Each row is a point on a landscape with many valleys, with its height.
From any point a ball takes the steepest step (drop divided by distance) to one of its 2 nearest points. It stops when none of these is lower. Distance is the straight distance between rows; heights are no part of it.
K84: [139 105 140 109  87  94  87 145 172 151  90 156 103 110  74 109 137 127
  88 124 114  80 115 124]  h=680
K577: [140 100 125 118 113 107 144 101 143 138 124 134 111 116 119 137 120  85
 127 128 104 118  98 109]  h=485
K44: [118 168 149 126 167 172 152 148 166 116 102 123 137 135 133 151 113 157
 123  96 115 140 184 149]  h=613
K184: [114 178 114 113 164  95 105 174 152 132 129 145 103 114 102 127 130 152
 121 109 156 106 153 132]  h=511
K127: [156 141 129  86 139 115 151 161 142 140 120 123 134  77 127 133 105 101
 119  88 178 154 160 145]  h=720
K185: [116 127 120 129 147  80  97 209  84 125 150 129 146 119 105 120  82 120
 155 176 120 130 135 101]  h=549
K510: [107 147 126 121 169 113 126 161 132 126 142  85 119 146 123 118 139 122
 157  94 203 140 202 157]  h=704
K297: [112  99 101 127 144  83 140  73 142 124 163 115 103 129 111 116 153  81
 156 140 100 107  95 122]  h=548
K969: [126 152 159 101 135 128 108 110 208 129 124 132  93 144  86  94 176 145
  95  88 115  99 157 167]  h=430
K762: [104 202 108 131 190 151 146 131  94 118 162 124 141 147 170 127 150 182
 144 101 207 151 152 157]  h=533
K27: [168  89  96 108  88  80 148 109 134 148 130 145 113  59 115 140 137  52
 114  95 172 137  84 121]  h=623
K771: [160 142 141 107 111 124  93 145  90 126 148 145 164 127 125  90 109 182
  93 152  82 142 110 131]  h=748
K568: [139 119 106 116 136 150 186 148  95 115  92 163 159  57 145 181  79 101
 130 119 132 178 100 116]  h=580
K95: [101 182  94 144 186 170 151 123 108 104 113 148 143 125 163 152 124 189
 120  88 173 144 140 145]  h=561
K52: [104 191 129 124 177 110 122 133  99 132 193  98 126 173 146  93 181 161
 162 118 206 136 161 162]  h=486
K428: [118 108 151 129 153  96 117 161 141 131 154  73 127 143 103  90 131  90
 158 131 146 129 197 149]  h=708
K481: [141 187 148  90 168 134 136 149 122 129 165 119 149 125 142 106 131 159
 127 121 146 157 163 159]  h=769
K514: [102 157 126 118 161  91 104 129 137 125 178 102 105 161  99  68 210 147
 155 115 198 111 166 169]  h=425
K726: [117 144 117 129 164 153 181  58 147 114 138 130 119 132 153 168 122 126
 139 112  82 131 107 118]  h=716
K536: [147 183 138  88 147 125 120 126 151 127 131 176 124 107 112 127 109 175
  91 107  59 122  87 129]  h=717
K378: [149  85 157 160  77 175 123 177  81 104 106 106 187 132 140 127  81 122
 135 171  98 170 162 124]  h=703
K480: [124 128 159 158 148 153 136  69 148 112 164  73 132 184 147 107 181 155
 145 122  98 132 173 171]  h=340
K90: [ 91 170 104 161 174 123 106 116 108  99 163 125 124 169 139 118 159 189
 140 133 123 109 144 135]  h=583
K869: [154 106 168 104 114 129 133 123 147 136 135 114 142 127 120 116  97 103
 125 150  58 140 129 124]  h=392
K644: [125 137  98 132 126 121 132 102 191 150  80 155  77  91 118 154 149 132
  81  47 202  96 104 134]  h=754
K187: [138 157  82 113 140  69 119 150 103 151 151 155 115  82 128 121 149 130
 116  98 225 126 107 130]  h=706
K561: [148 114  91 119 132 121 179  92 129 137 119 133 114  77 149 168 121  69
 126  73 176 149 105 118]  h=584
K682: [136 106  95 138  90  78  93 141 123 144 101 171 107  94 102 129 133 133
  94 106 159  97  96 110]  h=718
K231: [138 158 164 138 149 167 119 139 121 105 133 120 164 139 140 129 108 203
 116 156  37 155 142 146]  h=724
K432: [121 130  88 140 140  91 114 173  93 124 120 149 130 100 120 140 101 130
 137 133 152 128 131 104]  h=449
K436: [107 196 137 106 175  84  75 168 148 131 179 121  98 153  88  74 186 156
 134 144 141 102 149 155]  h=338
K773: [112 101 137 175 110 192 143 126 103 109  75 108 153 137 162 163 100 139
 138 142 124 149 164 118]  h=648
K408: [122 108 126 143 107 134 116  93 143 130 108 117 119 150 123 110 153 142
 108 112 145 105 149 139]  h=478
K594: [104 116  95 149 130 144 149  53 173 147  95 131  75 137 137 146 165 118
 106  62 192  96 103 133]  h=741
K576: [117 144 165 123 160 140 133 104 186 120 150  91 107 171 110 102 178 136
 135  95 112 119 185 171]  h=390
K866: [107 131 110 145 144 169 166  62 157 129  92 134 107 137 164 166 129 131
 120  78 146 116 113 126]  h=730
K242: [111 110 127 141 129 171 173  74 155 134  95 137 111 147 161 201 111 107
 144 140  90 110  85  83]  h=733
K11: [136  98 164 149  86 188 144  59 140 136 116 121 137 170 167 145 134 156
 119 158  72 109  92 113]  h=757
K303: [163 118 145  87 105 103 147 156 179 149  95 130 119  69  98 141  98  72
 107  92 142 128 135 129]  h=682
K92: [139  80 157 120  53 171 143 145 141 159  74 171 126 136 136 197  86  79
 134 167  83 112  48  65]  h=778
K794: [119 178 134 106 163 141 139 133 181 128 119 128 110 124 122 133 143 141
 106  53 170 127 177 160]  h=639
K563: [148  81 151 128  78 119 111 170 135 140  91 124 131 118 104 111  96  79
 115 132 136 125 160 115]  h=572
K174: [145 154 170 132 120 176 123 104 151 122 116 135 146 152 141 113 129 194
  86 121  70 123 140 148]  h=745
K552: [131 187 127  83 173 115 148  95 168 119 180 130 107 126 123 101 172 130
 123  79 134 129 126 165]  h=439
K400: [139 112 149 123 127 101  89 132 110 128 175  86 143 159 113  49 169 138
 138 164 131 131 166 164]  h=420
K247: [142 100 137 146  65 146 103 144 119 138  62 174 135 134 122 147  95 156
  93 133  99 101  92  95]  h=832
K879: [114 229 111 105 178  97 120 155  79 145 188 154 130 132 153 110 146 178
 148 158 176 135  98 134]  h=244
K312: [155  83 151 110  60 106 112 166 174 163  71 153 111  94  88 144  97  73
 103 129 123 102 113 103]  h=632
K130: [117 142  74 120 172  95 161 108 117 127 158 120 111  97 139 154 141  95
 149  81 196 138 125 128]  h=544
K358: [142 100 168 149  65 189 118 123 143 143  57 140 141 156 145 139 105 161
  90 133 116 113 133 117]  h=848
K224: [156 101 144 109  94 161 175 136 129 135  79 152 154  86 143 169  74  80
 121 127 104 159 106 106]  h=541
K658: [108 177  75 134 171  97 119 164  67 129 150 160 133 111 150 144 124 165
 145 135 191 131 106 110]  h=357
K631: [122 221 135  93 173  77  90 189  88 147 195 141 126 130 124 100 126 164
 149 187 117 143  87 120]  h=391
K828: [ 98 140 114 144 155 109 100  89 150 114 154 125  99 165 100  90 191 157
 129 126 111  89 132 145]  h=547
K318: [141  77 166 128  58 148 116 145 138 150  86 142 136 145 114 142  91 103
 117 162  68 112  96  92]  h=807
K970: [118  76  89 125 112  91 120  75 123 130 142 120 110 125 101  78 198 100
 146 125 174 105 115 143]  h=604
K416: [158 125  88 107 121  61 129 171 123 147 142 143 117  49 107 136 122  78
 121 100 202 138 113 121]  h=668
K370: [133  59 144 143  71 144 134 125 142 143  87 113 119 141 130 141 110  48
 138 142 146 121 138 102]  h=508
K91: [110 192  94 116 185  86 111 119 135 110 179 165  96 131 108 121 154 166
 126 129  88 101  89 124]  h=599
K607: [135 177 129  83 172  73 104 174 122 130 181 141 124 106 103 104 107 136
 131 155  84 137 100 124]  h=514
K793: [130 104 131 151 125 126 114 173  83 109 136 113 160 129 127 128  84 128
 144 168  95 149 154 114]  h=638
K775: [116  60 114 160  93 109  99 117 119 123 119 108 120 156 106 101 148 103
 135 153 133 101 143 122]  h=403
K273: [132  46  99 143  66 103 120  96 131 147 105 128 100 111 101 101 173  51
 132 122 190 105 108 125]  h=559
K264: [100 143  97 129 174  81 128 109 152 114 152 142  90 122 102 145 137 119
 142 125  88  94 109 112]  h=600
K307: [126 109 142 142 117 104  90 173 108 120 123 130 143 141  97 124  89 152
 132 169  45 118 121 104]  h=707
K71: [103 177 112 111 167  59  88 183 119 142 171 128 109 132  98 104 152 138
 153 149 179 106 143 129]  h=433
K424: [139  97  94 161  65 164 127 124  68 114  93 158 157 120 155 139 102 121
 109 120 159 147 111 109]  h=817
K907: [120 142 112 146 139 175 150 122  94 101  97 158 167 118 157 157 100 195
 111 133  99 142 108 124]  h=672
K17: [160 107 180 148  99 182 133 135 104 105 131  93 181 139 154 121 106 165
 127 170  55 167 148 142]  h=752
K455: [130 127 154 151 139 165 156  67 141 113 154 100 133 159 155 138 129 149
 138 148  42 135 123 131]  h=736
K4: [128 171 169 110 172  92  78 167 121 132 206  85 130 159 114  61 155 141
 157 183 110 148 158 168]  h=562
K498: [121  82 119 146  93 138 147 108 142 153  83 155  99 122 138 200 105  77
 138 139 117 104  63  71]  h=753
K319: [126  99 147 130 140 131 155 114 153 127 132  76 128 140 129 126 119  79
 157 117 118 141 173 137]  h=651
K997: [117 109  64 135 129  62  96 105 114 135 143 148  97 111 101 100 188 133
 127 115 195  89  97 136]  h=640
K235: [154  92 140 105  99 108 107 102 123 133 151 115 140 130 111  63 158 113
 115 146 109 126 121 146]  h=243
K121: [144 154 145  85 153 107 113 104 146 126 181 122 125 137 117  68 163 142
 113 127 102 135 129 158]  h=377
K445: [103 113 118 154 125 181 169 136  86  87  78 146 169 110 152 199  83 161
 139 161  70 155  92 105]  h=646
K26: [117 194 135 143 169 133  97 147  87 115 190 118 150 166 154 104 147 207
 139 169 102 136 143 144]  h=624
K124: [159  89 181  93  92 153 168 119 166 149 108 114 136 115 133 144  82  52
 125 148  82 147 115 113]  h=482
K287: [103 116 127 185 130 172 114 127 108 112  92 100 137 166 151 137 123 174
 129 125 155 130 190 132]  h=673
K353: [151 150 174  89 167 102 121 178 121 135 199  76 152 135 122  70 126 108
 150 153 132 173 173 165]  h=660
K344: [126 124 102 121 124  70  75 142 118 132 137 151 111 123  85  88 156 151
 112 141 142  90 114 128]  h=681
K677: [133 141 112  83 164  92 169  87 154 130 172 116 109  99 121 123 149  79
 145  91 140 134 120 145]  h=489
K592: [107 150 108 119 158 113 128 136 160 133 122 108  91 125 113 130 163 128
 129  44 233 117 170 160]  h=665
K886: [126  70 156 190  64 194 140 117 101 108 119  94 156 162 163 160  98 116
 158 193  69 142 128  97]  h=456
K46: [139  69 153 125  65 167 143  70 147 153 110 131 115 162 150 147 139  88
 124 161 108  99  72  94]  h=779
K684: [129 103 131 115 142 145 189  80 154 132 120  94 118 122 150 159 126  60
 152  84 153 149 143 132]  h=615
K82: [139 104  98 146  84 121 121 112 155 160  66 166  93  91 120 164 129 111
  83  81 179 103  89 106]  h=742
K789: [130  88 116 164  83 156 149 110  78 106 122 134 155 131 151 159  92 108
 144 166  71 137  84  88]  h=539
K896: [151 163 145 113 144 131 113 153  73 118 186 116 174 131 155  95 116 176
 133 175  88 175 124 140]  h=689
K588: [ 93 152 124 148 175 197 159 144 117  96  76 128 158 118 156 176 107 182
 132 120 140 164 172 144]  h=586
K283: [130  80 109 147  77 140 128  92 122 142  88 123 113 131 138 123 149  96
 111  92 196 119 128 126]  h=518
K674: [142 174 167  94 167 132 142 204 111 131 154  99 170 117 136 108  97 130
 148 150 154 182 189 154]  h=731
K549: [118  60 121 178  55 174 138 137  96 124  92 115 134 139 149 162  90  43
 160 160 138 146 131  92]  h=441
K32: [118 169 143 114 146 125 104 142 191 132 103 153 101 130  98 129 126 162
  94  98  98  91 148 132]  h=474
K768: [107  98 129 159 137 101  93 109 140 115 144 107 112 169 102 104 150 140
 140 162  74  93 139 126]  h=496
K601: [160 114 111 129  92 126 117 141  60 122 136 159 168 114 144 109 107 143
 108 141 120 147 101 116]  h=789
K117: [129 178 117 122 169 145 145 107 121 107 145 163 142 126 146 141 121 186
 112 123  76 137 105 133]  h=694
K801: [117 100 119 143 120 193 174 152  86  94  60 132 176  95 156 189  77 117
 141 146 119 181 131 118]  h=616
K821: [128  59 149 172  32 203 125 129 107 128  89 128 137 169 162 176 100  78
 150 182 109 128  94  77]  h=363

For each start below, name the point where the ball stops.
K44 | K436
K601 | K775
K344 | K775

Call two points neighbours if one is among the 2 nearest of the other. Go from one point of each pair to the other, from neighbour to neighbour, staying as low as possible. Name the highest point that can't be avoided.
K726, K775 | K455
K235, K231 | K174
K235, K480 | K428
K869, K821 | K445
K480, K436 | K184
